A landscape with many valleys, sampled at points; each row gives a point and its height.
A ball rolls from a point to the lowest of its 5 nearest points, and stops where none of them is lower. Distance is the straight distance between rows; heights are no part of it.
j_867 height 2.07: [144 135  89  84 133 168 179 150  89  84 108 151 152 135 140 220 115 198
 135  99]
j_7 height 2.80: [155  97 151 115 148  91 117 151 104 129 156 178  91 117 147 127 159 161
 141 115]
j_627 height 2.77: [157 130 129 183 175 102  89 144  98  99 108 113 154 136 119 114 128 107
 139 134]
j_264 height 1.45: [104 161 103  63 102 200 168 148 135  99 108 140 121 147 134 191  94 210
 153 126]
j_455 height 3.15: [127  99 150 158 115  99 170  95 151 124 141 100 176 123 151 142 169 109
 134  94]
j_293 height 0.86: [117 106 120 164 127 122  68  94  94 105 165 136 116 122 116  82 138 142
 102 135]
j_34 height 2.72: [136 140 161 134 103  93 169 129 139 163 174 156 104  78 118 155 182 143
 166  96]
j_524 height 2.31: [127  97 113 203 132 156  73  94 102 103 117 134 134 149 144 101 128 108
 107 157]
j_513 height 1.19: [111 151 135  37 131 151 148 157 131 166 148 159  92 125 132 157 116 192
 147 126]
j_559 height 3.22: [129 107 108 205 131 159  97 102  99  97 123 117 143 140 126  93 124 105
 106 162]
j_278 height 4.17: [162 104 137 192 129 101 158  97 136  89 112 121 144 114 171 145 160 152
 132 138]
j_336 height 2.16: [155 140 150  89 136 105  69 172  55 124 116 159 123 110 113 118 133 137
 154 127]
j_132 height 2.95: [127 113  58  88 133 139 123 154 153 117  95  86 109 145 115 108 117  75
  75 188]
j_516 height 2.01: [109 146 139 105  91 128 164 125 147 197 150 175 118 100 132 150 168 143
 155  82]
j_990 height 4.36: [123 113 143 170 144 128 167 115 167 148 132  82 179 141 143 126 120 107
 146  95]
j_375 height 2.53: [133 132  60  94 122 146 144 159 145  96  79 102 113 142 138 113 112  61
  85 199]
j_501 height 2.29: [ 94 116 154 134 116 134 177 100 153 181 132 186 142  88 124 136 164 107
 156  52]
j_348 height 2.09: [152 106 163 111 142  97 116 154 102 133 136 177  95 116 149 115 143 166
 127 108]
j_737 height 3.80: [133 127  76 153 125 154 133 131 133  89 106  92 128 165 137 111 118  72
  66 190]
j_896 height 3.72: [127 119 157 119 106  97  71 111  92 119 169 131  92 127 103  86 136 143
 121 141]
j_686 height 2.02: [160 126  82 202 134 175  76 119  98 102 102 120 128 145 109 102  93  87
 109 166]
j_624 height 5.33: [118 138 112 138  98 153 144  96 159 133 141  55 186 172 113 121 119  82
 106 133]
j_126 height 2.25: [120 129 108 109 128 130 163 123 180 119  93  70 189 179 172 173 114  96
 112 106]
j_292 height 0.06: [143 134 137 169 138 103  58 138  95 118 110 137 122 124 101  95 128 125
 116 140]
j_242 height 2.78: [147 125  76 186 118 159  99 111 111  96  93 113 125 144 117 114  98  81
 106 164]
j_864 height 4.27: [151  99 138 176 130 108 159  96 131  90 127 119 143 132 167 122 171 151
 136 119]
j_731 height 3.75: [127 120 154 143 133 112  89 111 105 114 161 116 124 112  96  90 131 149
 119 129]
j_462 height 1.50: [150 132 119  34 160 123 125 180  65 126  87 146  99 133 103 149  94 152
 130 113]
j_845 height 2.14: [112 173 122  80  99 156 154 120 142 168 156 180 119  75 124 176 150 118
 145 116]
j_760 height 0.61: [144 117 166 181 161 100 133 138 119 109 145 135 126 125 161  96 144 158
 131 102]
j_638 height 0.37: [141 135 160  61 145  90 113 168  76 127 121 162  99 120 120 116 119 177
 138 103]
j_404 height 3.37: [161 165 142 122 101  88 162 135 152 166 180 146 120  60  91 156 154 118
 148 118]
j_654 height 0.04: [132 102 117 132 130 133 172 118 160 148  93  80 216 156 143 167 129 107
 122  60]
j_895 height 0.87: [111 164 118  59 126 148 156 161 124 153 135 142  91 142 116 162  98 182
 147 134]
j_604 height 1.99: [151 143 116 187 163 124  83 110 117 101  94 111 142 138 118 117 117  97
 120 133]
j_594 height 3.44: [157 145  91 165 158 118 138 143 128  81  91  91 147 139 155  99 106 109
 103 159]
j_339 height 2.90: [135  88  88 165 128 185 110 109 104 113  89 129 114 176 146 112  99  86
  95 181]
j_180 height 1.63: [158 126 127 175 134 125  32 101  90 119 106 147 140 129  92 101 119 111
 140 131]
j_723 height 4.75: [124 116 170 154 134 109 166 122 156 115 144 105 153 135 137 102 125 137
 148 113]
j_347 height 2.34: [171 124 114 187 119  77 120 106 127  82 113 144 133 106 132 143 185 131
 136 118]
j_894 height 1.33: [125 143 134  44 125 111 123 180  85 111 133 142  77 131  97 131 110 159
 130 136]
j_680 height 1.30: [ 78 179 131  68 103 178 172 157 151 154 123 122 115 142 143 175 102 174
 171 124]
j_493 height 5.67: [ 96 130 175 144 118 100 118 119 149 163 173  90 149 105 100  92 115 124
 139 110]
j_804 height 1.96: [170 147  87 209 158 139  77 142 119  91  78 138 132 143 142 122 105 100
 135 141]
j_372 height 2.47: [134 130  76  96 161 128 147 165 162  96  68  89 111 147 157 114 101  71
 101 199]
j_653 height 1.58: [ 65 190 130  48  98 186 159 146 157 150  91 124 125 149 134 156  84 161
 172 122]
j_751 height 4.89: [120 133 165  98 115 109  86 126 128 154 188 126  96 101  96  97 112 156
 137 132]
j_216 height 1.57: [ 96 134 160  70 122 123 154 151 167 167 158 166  96 115 128 141 127 175
 149 113]
j_60 height 0.88: [123 129  96  86 119 138 151 153 179 123 107  65 170 178 139 124 113  71
  98 153]
j_214 height 3.19: [155 169 136  75 107 150 130 153  95 126 154 196  91  77 110 190 175 180
 114 129]
j_879 height 0.34: [146 122 145 185 143 107  91 122 103  76 144 106 123 137 117  74 116 121
 125 136]
j_904 height 2.52: [128 111 158 122 116  94 159 118 152 177 170 154 107 100 135 145 174 129
 144 104]
j_405 height 5.87: [119 116 172 154 123 116 130 112 141 152 162  91 144 117  94  94 105 111
 121 128]
j_801 height 1.53: [148 131  98  35 153 145 165 163  69 107 103 160 121 151 130 183 100 193
 123 104]
j_236 height 2.05: [102 177 131  92  98 143 148 131 163 171 143 189 115  69 113 146 155 116
 159  80]
j_91 height 1.31: [141  75  96 207 155 163  45 101 110 147  90 172 130 184 135 146 102 103
 129 143]
j_828 height 1.37: [107 192 108  65  91 170 163 139 159 156 116 158 105 112 139 183 135 171
 144 120]
j_237 height 2.23: [155 110  42 148 112 168 115 143 119 106  49 111 115 155 108 119 102  60
 111 201]
j_313 height 0.07: [162 128 141 167 136  81 121 126 117 114 152 175 106  95 137 148 212 136
 138 104]
j_818 height 2.33: [102 142 179  86 122 112 141 146 149 170 150 137 105  98 109 116  98 143
 138  95]
j_385 height 5.31: [107  95  94 139 101 189 133 104 158 111 139  66 174 172 110 153 134  66
  88 176]
j_151 height 3.89: [116 104 173 142 127 111 171 112 159 147 153  98 164 127 127 120 124 120
 159  99]
j_275 height 1.02: [116  70  63 181 116 160 136 113 110 101 127 121 144 159 139 109 113 104
  82 193]
j_911 height 5.43: [124 125  92 168 122 154 119  90 137  99 140  83 135 146 128 108 128  85
  95 192]
j_442 height 4.81: [102 126 157 157 134 120 174 112 168 137 135  66 191 141 109 110 112 104
 141  99]
j_526 height 3.55: [156 116 160 182 155  76 105 136  94 105 111 161 132 150 164 106 141 136
 135 113]
j_121 height 1.60: [ 68 175 133  66 108 189 165 131 157 122 108 162 147 135 141 211 117 197
 166 128]
j_157 height 5.57: [133 123 103 158 149 162 140 114 127  80 136  67 163 143 148  98 124  90
  93 194]
j_166 height 3.27: [114  77 106 158 121 174 135  99 138 125 155 104 149 176 150 125 134  93
  68 168]
j_952 height 0.57: [128 101 136 183 147 129  28  91  73 148  99 163 133 177 129 135 120 130
 125 135]
j_746 height 1.91: [112 138 171  62 135 118 135 151 139 141 163 139  86 126 139 115  96 193
 144 101]
j_208 height 3.54: [ 88 160 150  72 102 126 107 124 137 172 151 121  91 106  85 125  90 144
 160 123]
j_700 height 1.74: [128  99 138 140 122 140  27 101  69 121 126 161 126 142 124 107 144 125
 124 127]
j_645 height 1.18: [157 120 138  50 157 136 123 189  85 139 120 155  94 130 133 134 117 177
 143 106]
j_35 height 2.62: [ 89 131 185 107 140 109 165 120 169 183 144 156 112 112 130 116 130 122
 160  66]
j_19 height 3.41: [135 130 147 100 111  96 150 154 121 134 168 179  95  97 141 153 164 182
 130 122]
j_427 height 0.82: [145 133 164 125 155  93  79 150  89 121 136 151 110 102 114  90 115 125
 141 110]
j_642 height 3.78: [116  66 136 163 142 129  93  93 114 129 160 128 123 165 164  79 128 145
  96 135]
j_55 height 2.68: [126 166 129 112  82 107 166 113 159 169 159 153 138  75  88 153 163  89
 153  71]
j_359 height 4.21: [166 118 132 209 167  89 124 140 131  91  96 145 125 139 171 105 140 121
 147 116]
j_128 height 1.75: [156 125 137 164 113  88 138 124 131 138 149 165 103  93 148 128 199 149
 138 112]
j_574 height 4.79: [143 130 135 198 140 118 132 133 139  86 135  81 152 149 127  79 113 111
 105 142]
j_862 height 1.17: [110 166 117  52 137 151 156 149 117 117 115 126 101 151 122 165  81 209
 143 129]
j_304 height 5.37: [ 99 105 148  95  79 135 108 107 134 172 169 115  86  92  81 115 128 150
 137 132]
j_210 height 5.08: [136  90 105 153 139 103 167 118 146  86 106  86 169 159 177 149 144 128
 117 146]
j_702 height 1.73: [147 128 143 153 147  90  36 158  77 153 102 154 127 130  85 116 126 120
 150 119]
j_258 height 1.89: [142 129  68 105 162 136 146 168 137 101  35 126 106 130 164 126  94  99
 102 181]
j_66 height 1.62: [140 127 147  64  99 107  78 147  72 125 129 149 111 114  94 115 122 155
 133 137]
j_497 height 2.24: [ 63 184 134  53 103 151 139 152 153 160 148 139 106 115 100 131  95 144
 140 109]
j_408 height 3.14: [116 107 160 165 133  94 161 110 154 165 134 141 137 111 143 122 149 116
 154  71]
j_759 height 3.51: [127 113 135 170 112 118  84  75  90  89 135 121 142 122 113 100 146 120
 103 154]
j_703 height 3.21: [114 161 117  99 117 110 158 119 153 134 152 171 135  52 102 157 152  66
 164  57]
j_335 height 3.50: [125 116 183 129 148  88 143 124 129 160 170 138 118 125 121 113 132 150
 141  99]
j_254 height 4.37: [115 106 150 158 111 124  99  99 138 119 173 112 124 122 102  94 128 137
 103 139]
j_503 height 0.99: [155 135  82 151 162 139 124 167 118 103  41 108 125 139 133 109  73  89
 107 180]
j_423 height 6.67: [131 122 127 160 122 155 130 107 146 112 147  66 168 151 111 122 117 116
  96 163]
j_140 height 4.32: [138 132 132 180 165 112 118 133 122  86 121  95 145 133 155 103 113 141
 133 145]
j_954 height 0.69: [164 137 103 199 144 129  69 125 106 115  90 121 131 154 102 129 104 108
 124 134]
j_511 height 3.57: [140 103 141 163  98  92 169  82 159 153 150 121 147 112 137 148 156 129
 140 116]
j_467 height 3.76: [112 132 164 107 133  94  96 138 129 140 167 118 105  98 112  98 116 169
 139 107]
j_842 height 1.61: [ 62 171 132  62 111 174 143 133 147 188 132 161 108 106 143 147 116 149
 175 103]
j_167 height 1.72: [ 56 198 117  67 103 192 168 119 132 136  96 176 133 123 169 186 118 161
 155  95]
j_72 height 1.51: [139 118 164  71 138 100 121 180 119 136 147 151  95 123 114 102 114 161
 128 114]
j_705 height 1.41: [115 113 159 124 122 128 175  91 159 145 102 101 186 141 127 131 132 107
 138  46]
j_565 height 1.98: [100 148 142  59 115 132 142 161 138 180 162 112  93 120 102 122  88 164
 132 120]
j_814 height 2.82: [145 119  79 186 135 173  95 101 113 125  80 141 119 152 132 135 122  72
 112 173]
j_69 height 3.29: [125 126  81 107 158 131 147 166 173 110  94  67 129 162 163 123 110  94
  86 194]
j_610 height 4.67: [118 115 170 152 137  95 143 101 156 143 151  95 154 120 121  92 125 125
 144 104]
j_402 height 1.82: [ 92 147 151  66 116 149 155 130 148 180 133 193 111  96 141 149 155 143
 167  88]
j_74 height 4.49: [128 129 144 173 173 108 141 121 148 110 130 102 134 141 161  97 121 129
 140 126]
j_320 height 3.61: [116 126  72  76 114 135 126 158 168 124 139  60 144 167 122 158 128  56
  81 182]
j_88 height 4.96: [122 137 102 140 146 143 156 138 168 107 139  44 164 151 136 129 113  88
 106 144]
j_906 height 2.96: [121  91 138 157 129 118  80  80  99 123 143 139 119 153 130  80 137 141
  82 139]
j_859 height 2.10: [140 170 128  64 125 166 168 142 114 144 126 191  80 106 139 192 155 180
 130 130]
j_695 height 5.98: [ 98  65 161 145  98 120 102  64 106 148 161 122 123 126 100 105 139 155
 120 135]
j_185 height 3.48: [164 123 140  93 116 111 119 149 110 135 139 194  92  85 127 145 195 146
 127 120]
j_670 height 1.32: [147  96 112 199 136 154  49 106  90 140  93 143 136 152 136 122 121 103
 126 142]
j_95 height 2.39: [127 110 135 164 105 105 182  75 157 135 101  87 186 116 143 152 169 101
 137  88]
j_14 height 2.45: [124 184 132  81  97 118 154 129 153 190 175 173 102  64 117 165 173 151
 145 118]
j_660 height 2.59: [144 134  67 136 166 136 140 153 132  85  58 102 144 147 176 117  98 105
 118 163]
j_213 height 4.90: [119  95 130 174 109 139 111  73 115 112 150  98 146 131 121 112 122 117
  96 149]
j_684 height 4.19: [173 184 153 118 120  83 137 169 132 122 188 153  95  61 102 157 167 140
 147 139]
j_112 height 4.62: [153 125  93 147 151 128 136 153 146  71 114  78 143 148 149 106 109  93
 104 195]
j_619 height 1.81: [161 119 116  54 143 143 153 171  69 125 133 179  86 127 139 152 138 176
 122 124]
j_269 height 2.22: [129 108 127 143 105 118 165  87 150 144 105 119 164 105 116 145 185  95
 149  44]
j_148 height 6.29: [101 129 138 153 144 140 151 125 164 125 131  53 191 161 110 132  98  78
 110 133]

Where does a ball stop that starts at each point below?
j_14 | j_895
j_990 | j_654
j_157 | j_503
j_236 | j_895
j_35 | j_895

Call two points neighbours if one is among the 5 nearest of the other. Go from one point of each pair to the other, from neighbour to neighbour, staying as low as possible. Name the highest point that can't be avoided.
j_760 / j_954 | j_526
j_292 / j_60 | j_501
j_275 / j_654 | j_339
j_895 / j_313 | j_904
j_503 / j_313 | j_242
j_654 / j_60 | j_126
j_895 / j_638 | j_801
j_954 / j_293 | j_700
j_954 / j_952 | j_91

For each start below, name every point that the ball comes to, in order.
j_148 | j_990 > j_455 > j_95 > j_705 > j_654
j_404 | j_14 > j_516 > j_402 > j_216 > j_513 > j_895
j_55 | j_516 > j_402 > j_216 > j_513 > j_895
